Each row is a point on a landscape with many valleys, with its height.
A ball rolls from a point to whichever of its 2 nearest points has the largest drop for the distance, and stops where none of them is lower. Distance is the straight distance between rows; heights are no part of it.
Z_425: [102 169  91 131  89 150 153 158 132 105 117 154 115 116 132 103  92  95
 125 111]  (h 562)
Z_670: [103 179 121 129 142 117 116 169  86 204 100 109 102 103  94 156 201 126
 166 112]  (h 372)
Z_426: [153 206 121 162  80 110  84 108 149 131  71 128  93 131  95 129 125  75
 164 107]  (h 380)
Z_420: [149 134 148 137  60 135 101 159 106 148 148 166 130  95 121 146 137 139
 105 129]  (h 147)
Z_590: [179 113  92 112 152 109 131 122 154  68 140 163 158  91 130 120 103 157
 153 126]  (h 279)
Z_968: [ 78 164 104 112  95  80 149 140 169 129 122 102  73 173 117 104 102  90
 186  82]  (h 511)
Z_423: [ 95 158 146 138 126  72  80 141 157 132 193 116 120 155 111 108 141  86
 135 103]  (h 286)
Z_880: [150 125 144 120 117 166 143  91 134 133  99  90 118 205 128 119 105 152
 107 117]  (h 284)
Z_366: [108 100 171 100 140  98 155 117 129  94 156 106 148 106  87 128 154 161
 133 179]  (h 486)
Z_862: [180 113 175 123 110 118  65  99 135 100  90 116 151 150 116 186 104 149
 132 141]  (h 529)
Z_808: [130 181 134 129  98  99 114  96 138 156  99  96  74 166 137 135 135 116
 165 120]  (h 410)
Z_339: [149 112 105 115 168 195 118 120 122  88  83 127 145 145 125 130 107 154
 109 155]  (h 414)
Z_748: [159 140 130 154  74 131 155 121 120 170 109 138  82 168 166 150 109 108
 136  87]  (h 227)
Z_679: [163 156 163 145 156  78  66  89 128 139 102  85 120 148  93 147 167 135
 115 108]  (h 447)
Z_539: [ 95  90 141 146 152 114 150 129 116 160 156 115 132 143 106 135 162 119
  87  99]  (h 325)
Z_150: [119 166 160 127 146  91  87  80 128 143  83  57 132 161  79 119 161 117
 123 145]  (h 425)
Z_379: [ 96 115 128  95 161 138 151 113 123 130 173 126 123 153 190 115 120 173
 140 135]  (h 281)
Z_421: [ 92 177 147 102 159 113  93 111  87 139 133 102 122 114  73  74 192 131
  78 135]  (h 232)
Z_257: [ 71 174 106 122  74 154 112 170 109 135 144 154 106 144 139 110 123 100
 125 107]  (h 573)
Z_212: [101 136  84 182 152 163 109 144 139 123  94 125 126 130  91 110 135  62
 135 158]  (h 492)
Z_124: [103 192 120 104  70 162 141 117 126 117 111 130 123 155 113  56 103 110
  93 133]  (h 338)
Z_867: [149 142 124 126 122  99  90 138 169  87 157 134 140 108  98 100 114 104
 125 121]  (h 531)
Z_776: [103  59 122 141 164 115 192 131 149 148 137 133 166 159 173 142  85 117
 112 118]  (h 413)
Z_190: [131  88 126 120 159 141 160 159  95 163  57  95 118 167 122 166 139 158
 114  73]  (h 574)
Z_404: [ 75 141 120 118 150 174 110 152  98 162  70  97 155 233 107 129 164 117
 135 100]  (h 225)
Z_858: [139 148  96 114 146 140 137 139 139 160 153 152  84  73 201 126 137 137
 165 144]  (h 288)
Z_412: [203  82 148 124 126  89 107  93 125 122 171 170 158 102 137 125 132 161
 129 129]  (h 471)
Z_537: [186 125 152 139 153  97  94 120 120 106 153 150 141  92  79  86 171 112
  50 125]  (h 522)
Z_380: [167  92  83  69 164  92 167 130 127  80 165 181 167  86 143 106 111 187
 170 142]  (h 309)
Z_853: [ 93 197 133 142 114  96  77 140 120 143  98 110 149 174  51 126 151  85
 158 100]  (h 390)
Z_532: [146 181 105 143 141 110  63 117 131 147 126 131  90 107 134 112 172 109
 127 108]  (h 420)
Z_822: [164 106 100 135 113 102 211 133  86 161 143 153 133  58 148 112 128 134
 138 126]  (h 144)
Z_209: [131 164 139 121  75 136 110  77 158 115 139 131  75 116 189 116 104 116
 170 143]  (h 442)
Z_158: [147 124 165 144 112 126  86  97 145 114 145 119 148  95 115 122 132 112
 114 184]  (h 404)
Z_876: [103 164 125 125 110 118 146 145 123 169  90  96 122 217  91 145 144 121
 162  66]  (h 221)
Z_256: [ 70 148 108 141 186 151 116 123 131 189 131 123 101 203 166 120 146 103
 121  88]  (h 241)
Z_786: [136 122  99 137 184 102 170 102 175  86  97 105 125 168 127 133  90 124
 150 110]  (h 343)
Z_631: [ 97 119 198 142  87 132  91 143 105 146 165 121 145  93 114 155 181 125
  80 162]  (h 213)
Z_548: [ 85 137 108 147 101 180 139 166 136 157  92 119 115 162 149 163  97  89
 158 117]  (h 324)
Z_669: [146 206 113 159 139 116  63  84 171 118 110 149  74 162 140  95 133  62
 149 125]  (h 478)
Z_695: [165 133 106 135 176 120 118  95 176  92 115 129  96 163 153 126  98 122
 165 104]  (h 379)
Z_682: [116 148 153 114 168 116  63 100 170 117 165 116 124 158 119 101 146 138
 103 138]  (h 532)
Z_851: [152 121 121 112 138 148  79 144 143  78 147 167 137 123 150 143 132 164
 128 123]  (h 187)
Z_479: [ 95 175 119 126 111 159 122 149  85 204  85 110 121 223 106 135 161 103
 129  78]  (h 196)
Z_711: [140  97 111 121 120  98 165 149 124 100 183 148 148  32 119 110 120 131
 144 160]  (h 356)
Z_951: [125 122 129 141 105 163  81 166 140 138 118 119 109 184 151 165 119 132
 135 100]  (h 171)
Z_888: [105 106 185 127 107 170  99 127 107 153 169 130 124 107 140 165 173 145
 122 172]  (h 231)
Z_88: [123 176 134 136 115 118 117 121 122 180 100  93  82 115 105 161 165 122
 168 130]  (h 391)
Z_220: [157 122 112 125 205 111 117 128 147 122 157 132 109 102 169 127 149 124
 156 138]  (h 563)
Z_347: [137  51 163 161 139 134 125 139 131 120 130 134 154 127  94 194 148 144
 117 154]  (h 470)
Z_882: [155 127 117 116 164 117 164 151 101 130  77 106 125 128 102 172 145 173
 133  92]  (h 564)
Z_312: [121  85 148 124 106 126 178 127 136 134 139 116 149 112 124 130 101 142
 156 160]  (h 445)
Z_555: [188 105 147 124 132  85 142 116 111 127 143 151 122  30 113 157 174 155
 147 156]  (h 594)
Z_577: [ 56  96 173  80 157 106 146 112 122  93 187 120 120 105 114 104 186 163
 117 165]  (h 465)
Z_384: [170 124 103 171 134 123 106 123 168 129 164 174  90 109 180 126 116  94
 150 125]  (h 245)
Z_122: [156 152  77 131 178 138 106 166 131 100  83 123 116  88  94 141 141 113
 148 119]  (h 541)
Z_402: [131 111 144 129 122 126  94 114 155  89 175 142 169  97 121 127 125 149
 151 189]  (h 427)
Z_397: [167  81 142 153 151  75 116 123 128 113 186 163 153 102  94 119 158 135
  78 113]  (h 508)
Z_454: [206 145 143 118 116  68  98  76 138  69 131 102 157 106 115  89 117 124
 128 147]  (h 570)
Z_919: [151 135 121  90  89 102 187 143 106 120 157 148 133 109 118  77 103 157
 114 108]  (h 280)
Z_387: [ 90 163 105 158 108 167 152 157 125 146  53 102 132 154  75 125  99  71
 162 149]  (h 433)
Z_148: [131  99 112 143 169 130 131 135 140 159 167 143 101 138 173 141 138 140
 111  85]  (h 259)
Z_721: [ 94 135 129  71 132  78 134 192 122 116 169 116 121 112 106 142 149 181
 145  99]  (h 505)
Z_50: [147  78 115 173 153 137 166 140 143 112 110 124 165 132 113 144 109 117
 118 149]  (h 432)
Z_518: [140  85 136 137 128 118 164 125 124  89 174 154 172  68  90 109 116 126
 124 198]  (h 378)
Z_861: [122 145 114 161 145 150  98 146 136 103 114 127 143  81  89 115 144  85
 100 152]  (h 507)
Z_790: [119 100 175 123 169 103  51 101 147  87 154 115 142 106 110 168 170 158
 131 146]  (h 475)
Z_462: [118 179 163 132 121  50  75 102 120 157 167  95 130 106  99 108 184 101
 100 106]  (h 282)
Z_600: [167 115 140 134 109 161 120 150  84 137  76 126 141 130 103 164 121 154
 106 127]  (h 530)
Z_104: [141 129  92 143 122  91 210 147 120 169 142 126 120 113 137  91 113 108
  97  80]  (h 222)
Z_667: [132  75 111 162 169 147 191 146 120 151  77 122 175 137 124 126 101 106
  82 107]  (h 409)
Z_874: [137 147  44 133 187 145 154 160 130 134  91 144 124 104 154 112 112  93
 116  78]  (h 386)
Z_889: [109  63 121  93 161 127 160 107 126 132 179 156 156 152 202 142  96 190
 141 126]  (h 315)
Z_208: [143 132 127 136 167  90 133 123 139  91 148 110 134 126  89 104 122 128
 116 129]  (h 518)
Z_18: [126 161 171 146  66  79  74 128 173 101 128 114 129 170  99 149  98  95
 142 103]  (h 509)
Z_55: [ 88 211 106 129 103  73 130 137 112 148 109 105 135 136  58 108 157  91
 177 107]  (h 373)
Z_99: [108  92  79 116 159 145 184 124 112 132 167 167 172  77 183  97 100 138
 115 146]  (h 252)
Z_857: [110 138 129 137 100 137 183 150 139 122 104  85 129 156 100 122  83 113
 136 134]  (h 233)
Z_946: [118 118 113 134 120  84 204 154 115 188 177 120 118  76 143 109 140 114
 137 117]  (h 186)
Z_605: [122 157 147 100  66 124 118 134 126 131 138 125  97 160 125 121 102 141
 122 117]  (h 473)
Z_324: [162  47 173 142 175 127 107  90 130  90 125 132 156 125 100 177 158 168
 114 162]  (h 488)
Z_37: [204 130  87 147 109 117 169 137 123 147 119 145 112  74 147 114 120 111
 141 118]  (h 88)
Z_409: [132 150 144 111 136  91  42 111 153  88 184 149 133 150 142 107 126 133
 106 107]  (h 515)
Z_554: [162 137 133 142  88 179  99 130  99 125  93 145 135  82  98 142 129 136
 110 172]  (h 517)
Z_762: [122 191 131 158  71 147 125  91 145 127  57 128  84 169 118 109 113  77
 178  96]  (h 407)
Z_176: [112 124 135 142 172 151 105  95 150 113 152 106 120 176 123  88 130 131
  84 150]  (h 544)
Z_253: [133 149 160  96  64 152  69 129 129  85 121 128 149  88 126 146 114 149
 166 161]  (h 485)
Z_681: [139 165 137 114  88 154  73 140 121  99 118 133 156  55 103 124 138 126
 125 180]  (h 503)
Z_93: [202 117  77 162 143 118 114 120 147 115 172 195 124  70 162 109 130 114
 132 137]  (h 189)
Z_310: [ 69 142 115 100 180 161 141 133 137 124 136 111 116 145 174 113 115 132
 118 149]  (h 238)
Z_293: [122 109 142 127 143 195  78 131 131  83  95 112 147 139  91 151 107 142
 126 183]  (h 440)
Z_726: [120 126 135 106 122 183 108 143 115 160 104 110 118 173 139 175 135 167
 114 115]  (h 130)
Z_103: [128  97 161 127 123 188 142 107 108 128 105 100 149 180 139 117  98 146
  81 166]  (h 334)
Z_436: [120 179 140 135  91 148  28 124 148 105 143 141 119  80 159 139 137 108
 135 171]  (h 610)
Z_180: [ 67 112 141 119 115 185 113 171 116 134 149 152 140  98 136 126 144 143
 101 154]  (h 428)
Z_983: [ 80 103 111 135 191 112 161 141 113 177 125  90 114 147 130 135 175 135
 111  95]  (h 303)
Z_678: [160 142 151 132 110 104 100 138  96 124 142 131 131  31 110 129 188 155
 131 146]  (h 605)
Z_53: [176 107 107 120 187  94 159 114 138 120 140 129 115  61 123 142 168 141
 159 143]  (h 580)
Z_608: [100 115 150  82 163  76 124 135 127  88 197 141 134  67 123 108 173 178
 130 161]  (h 483)
Z_815: [163 103 111 132 160 128 107  97 143 117 190 189 149 103 183 108 122 131
 120 164]  (h 120)
Z_637: [ 96 141 144 115 131 111 124 158 109 130 151 112 108  49  93 149 188 144
 125 161]  (h 614)
Z_868: [145 125 143 113 135 158 104 113  97 156  86 119 111  84 129 176 202 173
 129 148]  (h 467)
Z_917: [ 60 122 154 128 167 167 114 129 104 126 107  98 125 136  94 120 190 126
  98 179]  (h 148)
Z_342: [133 146 129 153  87 103 140 142 138 164 107 122 105 187  89 133 118  89
 147  75]  (h 242)
Z_210: [156  96 155 152 138 105 120 148 161 122 118 106 154 179  89 180 105 144
 118 113]  (h 277)
Z_890: [127 155  57 119 176 125 176 154  88 176  84 132 106 101 148 115 144 117
 115  78]  (h 406)
Z_170: [141 127 106  81 172 148 173  92 113 106 117 112 131 142 150  86 118 186
 105 133]  (h 357)
Z_373: [149 113 132 142  88 135 212  87 123 185 133 100 118 128 149 125  99 114
 146 152]  (h 312)
Z_274: [121  86 140 162 158 166  74 147 129 130 143 162 131 104 143 181 169 123
 107 139]  (h 328)
Z_43: [123  93 119  93 188 110 145 110 115  79 173 165 138  49 121 119 191 154
 117 169]  (h 501)
Z_217: [192  50 150 154 155  96 117  80 116 115 162 182 173 110 125 118 168 154
  90 147]  (h 490)
Z_388: [107 197 111 114  92 137 114 108 143  78  94 120  93 136 131  81  91 119
 152 154]  (h 495)
Z_693: [146 194 172 112  57 110 125  71 114 124 101  93 106 145 108  96 121 122
 122 148]  (h 370)
Z_824: [145 139  75 143 191 164 116 136 129  90 107 133 118  61 126 109 135 123
 130 158]  (h 526)
Z_12: [ 67  87  93  86 141 142 196 181 116 122 120 139 176 109 168 152  77 155
 126 122]  (h 331)
Z_38: [132 171 118 102  75 128 175 113 122 115 146 110 125 130 108  64  95 136
  98 140]  (h 306)
Z_933: [ 94 130 102 173 174 146 142 135 150 135  82  98 121 165 119 128 107  65
 151 124]  (h 472)
Z_345: [201 151 134 139 122 125 119  98 104 163  94 115  95 140 139 142 141 150
 113  98]  (h 424)
Z_993: [167 154 149 104  84  74  62  89 174  78 168 136 108 106 174 121 125  93
 184 126]  (h 350)
Z_995: [ 96  88 136 136 107 180 127 149 129 135 181 155 150 133 153 113 105 138
  85 146]  (h 411)
Z_442: [162 104 170 117 157  86  41  94 149  86 171 145 160 127 129 132 147 151
 110 137]  (h 497)
Z_743: [ 61 174 129 110  73  99 162 148 136 162 147  99 106 162 118  99 112 104
 150  89]  (h 498)
Z_701: [110 108 127 145 166 115 164 141 136 161 104  82 126 194 103 137 114 115
 131  81]  (h 278)
Z_321: [138  90 123 140 145 156 131 144 150 107 120 149 150 131 160 169  94 135
 145 136]  (h 456)
Z_317: [117 169 152 141 103 150  55 134  98 175  73 111 140 191  82 135 165 103
 123 120]  (h 422)
Z_616: [182  82 148 138  83 142 139 165  94 135 114 158 158 101  80 165 125 156
 103 120]  (h 539)
Z_706: [104 100 149 140 221 124 125  97 149 112 158 114 107 148 134 109 163 153
  87 147]  (h 521)
Z_266: [103 142 126 133 140 138  94 131 138 151 144 125  90 186 128 135 128 111
 123  93]  (h 206)
Z_712: [101 152 136 119 151 175 110 143  95 137 116 118 114  98 109 101 178 142
 104 167]  (h 99)
Z_84: [135 154 121 139  92  98 128 163 159 126 159 149 122 139 101 108 107 100
 119  80]  (h 542)
Z_621: [147 167  66 109 148 105 142 160 156 104 125 150  99 106 146 133 109 121
 162  89]  (h 341)
Z_144: [143 179 150 107  72 112  69  99 139 137 164 143  79 101 180 109 133 129
 144 128]  (h 412)
Z_314: [177 118 143  96  97 102  76 103 138  83 183 171 171  92 143 132 120 149
 146 153]  (h 452)
Z_33: [169 143 120 127 151 100 104 156 127 109  78 121 121 121  85 175 146 151
 164 116]  (h 553)
Z_558: [112 175  99 116  57 100 131 153 143  95 118 154 100 136 103  92  89  82
 148  78]  (h 552)
Z_273: [167 102 100  83 114  73 166 118 129  92 194 167 158  58 125  90 120 144
 180 158]  (h 335)
Z_189: [ 84 184 110 131 117 112 141 162  89 187 119 105 125 121  66 125 171 105
 133 115]  (h 360)
Z_282: [122 117 139 161 157  79 115 150 168 134 185 118 116 120 115 123 130  80
 127 121]  (h 257)
Z_470: [154 117  80 147 200 108 177 131 107 164 118 135 114  96 141 118 162 139
 108  88]  (h 423)
Z_593: [144 133 116 120 131 170 155 143  93 155 101 110  98  60 144 168 172 160
 161 165]  (h 484)
Z_771: [146 103 127 162 217 122 108  86 147 127 155 112  99 118 147 127 170 115
 110 135]  (h 543)
Z_902: [ 91 131 147  64 112  83 131 163 115  88 188 146 137  77  91 129 165 186
 118 133]  (h 496)
Z_656: [ 76 202  76 116 124 185 128 117 134 103  77 126  87 154 148  91 101 101
 139 142]  (h 520)
Z_937: [176 129  97 138 161 166  73  98 152  89 128 174 121 122 178 134 101 151
 119 147]  (h 124)
Z_949: [ 86 160  95 175 131 150 166 138 138 149  49 111 123 198 106 111  95  45
 168 114]  (h 451)
Z_988: [110 178 169 138 122 115  60  97 129 141  79  82 145 196  61 139 150  96
 144 118]  (h 408)
Z_708: [165 153 108 147 158 101 141 123 116 161 131 123  88 128 125 118 153 140
 115  87]  (h 444)
Z_784: [ 90 140 126 122  73 133 149 185 121 129 105 117 126 152  87 149  89 124
 140 113]  (h 202)
Z_73: [ 84 134 133 143 137 150 106 172 120 149  94  92 134 169  78 143 141 102
 133 135]  (h 405)
Z_987: [136  51 131 126 119 181 153 144  98 127 123 161 184 130 130 151 116 170
  93 141]  (h 560)
Z_760: [ 92 183 165 127  93 105  60 127 141 129 149 107 124 141  93 120 137 106
 109 114]  (h 313)
Z_716: [136 113 103  65 117 121 195 128 100 112 129 154 155 120 133  89 102 196
  97 105]  (h 300)
Z_343: [127  98  79 122 119 182 163 121 121 137 156 195 162 110 210 123  83 142
 126 137]  (h 210)
Z_614: [107 145 136 131 124 101 125 148 107 168 142 120 121 143  98 104 162 117
 100 118]  (h 344)
Z_530: [100 112  86 144 137 128 175 178 137 161 113 131 110 106 159 163 106 114
 156  83]  (h 224)
Z_914: [133 127 164 124 133 155  64 125  93 136  69  99 115 128  91 183 200 163
 107 144]  (h 453)
Z_703: [103 155 140 100 108 170 104 142  80 183  88 122 113 194 130 135 169 145
 107  96]  (h 168)
Z_79: [107 100 132 133 101 202 146 153 128 130  67 113 142 182 146 161  89 119
 142 137]  (h 351)
Z_446: [ 93 175 133 103  68 107 154 148 141 118 171 126 101 131 141 108  94 122
 154 115]  (h 487)
Z_978: [154 141 132 156 131  93  74 115 182 101 171 142 107 102 171 135 133  89
 177 147]  (h 299)
Z_839: [120  49 124 149 175 133 196 136 126 168  90  95 172 144 187 171 113 128
 114 126]  (h 446)
Z_239: [134 110 158 131 144  72 137 117 137 126 150 106 122  98  91 138 151 140
 125 136]  (h 502)
Z_306: [178 126 102 111 139 149  74  98 150  95 173 201 129 102 182 125 116 146
 166 165]  (h 43)
Z_168: [ 90  49 112 141 139 152 186  99 131 165 139 132 171 116 196 145  80 117
 152 171]  (h 387)
Z_58: [151 163 157 121  83 114  75  93 160  77  97 103 127 161  97 129  99 117
 134 114]  (h 527)
Z_485: [105  97 102  74 179 116 201 121  98 107 128 125 156 133 148 112 117 190
  95 114]  (h 327)
Z_95: [161 101 147 149  78 138 119 150 134 155 150 153 135 131 142 168 105 126
 127 107]  (h 181)
Z_175: [127 160 163 166  47 145 106  88 144 120  91 129  84 202 117 120  93  59
 148  98]  (h 429)
Z_353: [126 189 131 143 117  86  45 119 138 115 121 129 149 145  91  99 143  97
 104  96]  (h 337)
Z_469: [168 126 136 156  97 143 184 106 127 199  91 109  91 139 189 137 106 116
 136 121]  (h 268)
Z_141: [100 192 140 144  76 117  44 149 136 137 140 136 105 103 140 147 150  74
 158 135]  (h 595)
Z_535: [160 178 142 101  41  83  86 134 160 107 152 157  83 102 169 134 128 103
 180 112]  (h 388)
Z_455: [114 108  91 103 130 177 194 138 125  94 122 136 151  95 152 112  65 146
 153 140]  (h 321)
Z_754: [105 130 123 139 126 141 150 117 128 161 169 125 101 181 183  94 116 122
  84 105]  (h 308)
Z_464: [112 200 136 116 125  88  53  96 146 141 104 104 103 163 114 134 156 101
 165 101]  (h 430)
Z_27: [144 137 119 164 142 111 159 148 116 150  90 105 136 162  76 127 130  96
 125  94]  (h 266)
Z_842: [123 108 151 120 149 129 160  95 126 164 188 116 102 141 155 100 142 133
  90 138]  (h 340)
Z_666: [123 183 157 122  38 130  95 109 118 120  98 136 104 196 119 125 105 113
 125  83]  (h 454)
Z_779: [194  65 167 159 117 138 159  84 118 120 106 138 166 114  96 132 114 140
 116 179]  (h 592)
Z_510: [137 107 110 138 119  91 220 113 131 123 121  98 145 113 123 126  84 122
 149 138]  (h 464)
Z_229: [144  87 195 145 128 108  99 135 131 136 116  82 141 166  80 168 142 124
 101 130]  (h 243)
Z_698: [ 60 122 132 100 172 174 136 143 114 116 116 100 130 153 119 132 146 148
 125 154]  (h 194)
Z_821: [144  70 127  95 146 101 153 122 130  58 165 164 187  78  88 101 118 169
 149 180]  (h 401)
Z_301: [183 123 141 131 122 122 114  70 158 105 135 138 100 194 154 113  91 136
 135 103]  (h 415)
Z_447: [148 151 133 128  89 129 128  91 156 115 112 161  72 194 175 110  96 123
 151  76]  (h 443)
Z_945: [167 165 149 125 126 118  97  74 148  74 108  87 138 141  91 102 111 134
 130 153]  (h 549)
Z_627: [109 114 145 120  95 193 164 126 121 124 113 143 165 162 131  92  78 130
 101 161]  (h 374)
Z_849: [175 139 129 151 174 126  52 110 126 127 140 147 110  94 141 142 165 124
 109 129]  (h 441)
Z_5: [178 150 149 121  95 121 152  82 115 142 107 109 108 137 135 114 117 146
 121 137]  (h 402)
Z_434: [141 166 184 132  58  85 107  75 130 132 154  81 133 116 122  97 128 110
 114 156]  (h 336)
Z_238: [121 103  99 105 145 147 183 108 104 112 132 135 155  68 146  94 103 152
 128 183]  (h 289)
Z_51: [112 182 122  94 115 154 128 112 112 128 119 111 104 110 131  91 144 137
 136 165]  (h 152)
Z_628: [182 103  87 145 142 102 146 133 150  78 172 177 155  79 133  99  94 104
 141 144]  (h 239)
Z_116: [113  57 120 106 129 150 182 101 118 145 146 146 190 159 177 138  87 166
 141 158]  (h 348)
Z_819: [113  93 136 104 112 105 150 185 120 102 134 123 162 144  69 145 105 163
 101 104]  (h 276)
Z_610: [150 175 125  96  68 125 128 114 131  88 136 145  98 108 146  89 107 131
 168 148]  (h 469)
Z_307: [126 144 148 114  89 178 110 141 133  85  89 114 134 128 103 150  95 140
 148 170]  (h 463)
Z_545: [148  65 165 117  83 159 148 156  74 140 131 164 176 120 115 180 157 182
  99 137]  (h 550)
Z_534: [128 140  72  94 148 121 154 139 122 130 121 140  95  83 182 130 107 156
 156 102]  (h 318)
Z_370: [115 131 147 121  61 149  99 187 115 130 119 139 135 129 101 160 126 132
 128 135]  (h 176)
Z_881: [175 118 161 131  80 121  92  87 149 124 135 143 136 126 141 171 106 145
 158 155]  (h 548)
Z_542: [120  86 125 152 105 148 195 131 136 153 114 135 149  97 174 151  76 115
 176 150]  (h 418)
Z_21: [178 113 111 139  86 106 190 128 141 139 141 155 123 111 156 115  88 124
 145 101]  (h 26)
Z_44: [100 127 106 130 124 123 181 158 142 108 113 117 148 185 113 103  61 102
 112  96]  (h 265)
Z_811: [108 102 137 169 162 164 108 149 114 144 172 167 123  83 140 127 173 115
  71 152]  (h 355)
Z_363: [123  47 157 143 162 136 208 119 106 164 105  96 142 149 150 170 162 140
 110 120]  (h 474)
Z_794: [153 160 166 127  86  71  84  93 130 153 177 108 115 110 132  93 145 104
 108 112]  (h 305)
Z_41: [128 182 124 164 161  99  71  89 173 124 105 115 107 188 112 106 130  86
 158 107]  (h 455)
Z_137: [101  79 180 131 110 127 134 138 124 123 175 137 143  66 122 160 170 153
 133 191]  (h 188)
Z_145: [ 92 114  86 124 128 135 210 140 157 101 102 135 158 118 182 108  50 112
 144 121]  (h 353)
Z_665: [138  88 107 135 165 187 146 126 116 146 119 163 144 116 217 154 105 145
 107 126]  (h 153)
Z_331: [126  90 124 145 145  80 163 133 142 152 181 126 130 100 149 121 128 103
 133 115]  (h 223)
Z_941: [141 158 157 112 126 150  67 131  98 143  60  94 112 184  90 165 165 142
 135 113]  (h 436)
Z_383: [174  48 144 136 139 167 160  83 104 114 112 146 192 152 116 139 118 169
  96 154]  (h 575)
Z_596: [124 182  61 148 148 130 127 147 135 132 109 149  93 112 127 116 136  84
 137  94]  (h 363)
Z_457: [ 99 150  99 139  86 121 174 144 121 173 108 129  82 136 164 146 101  90
 157  77]  (h 190)
Z_674: [ 97  86 155 119 202 137  98  99 142  95 157 115 149 141 128 152 170 157
 115 172]  (h 499)
Z_332: [111 196 126 102 136 126 109 112 111 118 115 100 119 122  81  69 140 115
 106 158]  (h 195)
Z_920: [190  90 158 129 152 127 111  97 126  98  95 123 168 148  97 165 124 176
 122 148]  (h 510)
Z_840: [ 90 179 109 150 160 120  72 152 125 156 167 144  99 118 125 116 172  90
 127 107]  (h 403)
Z_186: [125 121  84 124 122 173 124 143 133 143 168 184 120  82 213 125 123 149
 132 123]  (h 250)
Z_184: [138 104 110 118 116  99 189 148 131 135 182 163 142 122 151  81  99 128
  90  85]  (h 251)
Z_246: [107  99 118 105 142 128 111 188 124 109 113 137 139 169 102 154 108 157
  98  81]  (h 254)
Z_700: [131 101 145 121 137 150  93 153 115  95 147 138 147 146 106 157 139 165
  92 123]  (h 226)
Z_109: [ 58 123 100 133 126 164 169 173 132 148  72  87 125 121 175 175 100  91
 184 139]  (h 292)
Z_785: [135  61 156 128 168 138 177  85 121 138  94  89 134 154 129 151 137 177
 130 142]  (h 500)
Z_536: [171 119 179 138  80  96 114  60 142 133 166  92 141  90 127 114 132 117
 144 191]  (h 371)
Z_648: [128  83 167 157 161 136 139 112 118 142  94  84 138 185  75 145 141 122
  85 123]  (h 204)
Z_818: [139 136  96 135 143 125 169 117 174  65  97 127 125 182 121 102  51 110
 126 103]  (h 304)
Z_410: [105 185 154 133 146  75  80 114  94 167 112  88 147 114  70 106 218 112
  98 113]  (h 258)
Z_46: [104 185  67 159 162  97 102 155 137 167 137 150 115 142 113  96 161  65
 145  76]  (h 383)
Z_281: [136 126 103 113 196 138 134 121 116  64 125 156 146  50 119 103 158 160
 124 168]  (h 516)
Z_89: [144  99  92 106 178 186 164 101 101 106 101 143 167 140 156  98  95 171
  95 147]  (h 389)
Z_916: [137  96 133 145 162 137 103 137 152 101 140 120 145 103 106 163 128 147
 148 161]  (h 450)
Z_932: [155 125  99 109 155 142 155 148  89 154  78 124 126 177 127 117 140 151
  83  59]  (h 584)
Z_557: [ 80 180 122 134  74 151  75 191 134 137 163 158  99 101 136 133 132 106
 143 144]  (h 583)
Z_206: [ 64  86 100 104 199 127 177 171 118 116  94 103 157 108 157 155 110 145
 142 124]  (h 358)
Z_128: [109 140 119 153 116 177 133 155  94 149  62 105 144 146  70 118 135  92
 111 138]  (h 416)
Z_139: [145  80 131 150 114 132 161 118 133 163 158 144 121 146 178 161 116 131
 135 112]  (h 220)
Z_591: [131 108 128 118 126 109 205  84 123 184 150 114 109 127 186 100 116 134
 119 131]  (h 345)
Z_78: [158 190 113 149 103  90  61 144 126 107 101 154 108 123  85 113 130  98
 141  83]  (h 359)
Z_162: [107  84 132 114 128 154 169 155  97 150 134 137 138  80 140 155 151 158
 130 136]  (h 287)
Z_799: [121 150 191 121  66 132  53 137  98 138 144 129 141  96 113 150 157 136
  87 123]  (h 182)
Z_247: [124 136 142 150  96  86  99 116 189 100 140 135  96 167 135 144 109  85
 166 112]  (h 491)
Z_268: [ 90 129 104 140 162 134 157 163 122 162  77  93 120 124 133 177 127 118
 184 108]  (h 255)
Z_925: [ 80 131 115 130 162 144 157 133 106 180 124  98 103 164 158 107 137 116
  82  98]  (h 275)
Z_81: [ 98 141 119 103 114 173 138 142 119 131 130 120 137 166 110  88 101 131
  85 126]  (h 366)
Z_852: [116 159 119  98  65 123 150 143 148 109 170 154 109  83 173  98  92 112
 173 159]  (h 489)
Z_114: [160 113 122 119  45  99 175 120 139 111 137 167 124 163 151 126  68 129
 158  84]  (h 84)
Z_490: [109 107  93  87 140 138 203 163  90 145 110 144 153  75 160 152 115 168
 125 106]  (h 311)
Z_197: [ 98  84  98 135 188 144 181 163 100 142  71 110 142 116 140 143 111 111
 107 129]  (h 384)
Z_413: [101  89 112 130 119 150 179 141 163 114 147 144 151 146 172 121  56 101
 122 131]  (h 382)
Z_903: [135  79 132 149 175 160 100 143 127 152 153 158 110 136 179 173 138 170
 120 130]  (h 294)
Z_214: [109 109 154 140 123 165 120 130 144 126  89  78 133 174 102 167 109 110
 157 146]  (h 381)
Z_802: [148 128 120 134  88  89 141 100 183 103 149 150  80 157 175 107  88  97
 182  91]  (h 466)
Z_280: [ 70  99 138 105 154 145 126 144 121 100 173 136 136 104 124 111 154 145
  99 156]  (h 448)
Z_360: [113  89 153 140 145 186 114 119 121 132 172 166 154 127 145 104 148 133
  44 159]  (h 385)
Z_905: [134 111 150 117 132 123 157 123 115 144 113  82 142 188 103 127 120 143
  85 101]  (h 244)
Z_242: [ 98  89 163 115 115 161 131 161  94 162 127 124 124 108 136 200 171 168
 128 151]  (h 262)

Two balls start at each pair of points below. Name the first point that both come to, or write -.
Z_779, Z_239 | -
Z_862, Z_945 | -
Z_454, Z_58 | Z_420

Call two points neighbours if one is among the 2 nearest of the other. Go from one point of each pair to the other, from neighbour to neighbour, staying as low as possible. Name the highest point that can't be avoided.
Z_925, Z_648 | Z_701
Z_726, Z_790 | Z_771
Z_21, Z_648 | Z_627
Z_457, Z_726 | Z_591
Z_712, Z_596 | Z_708
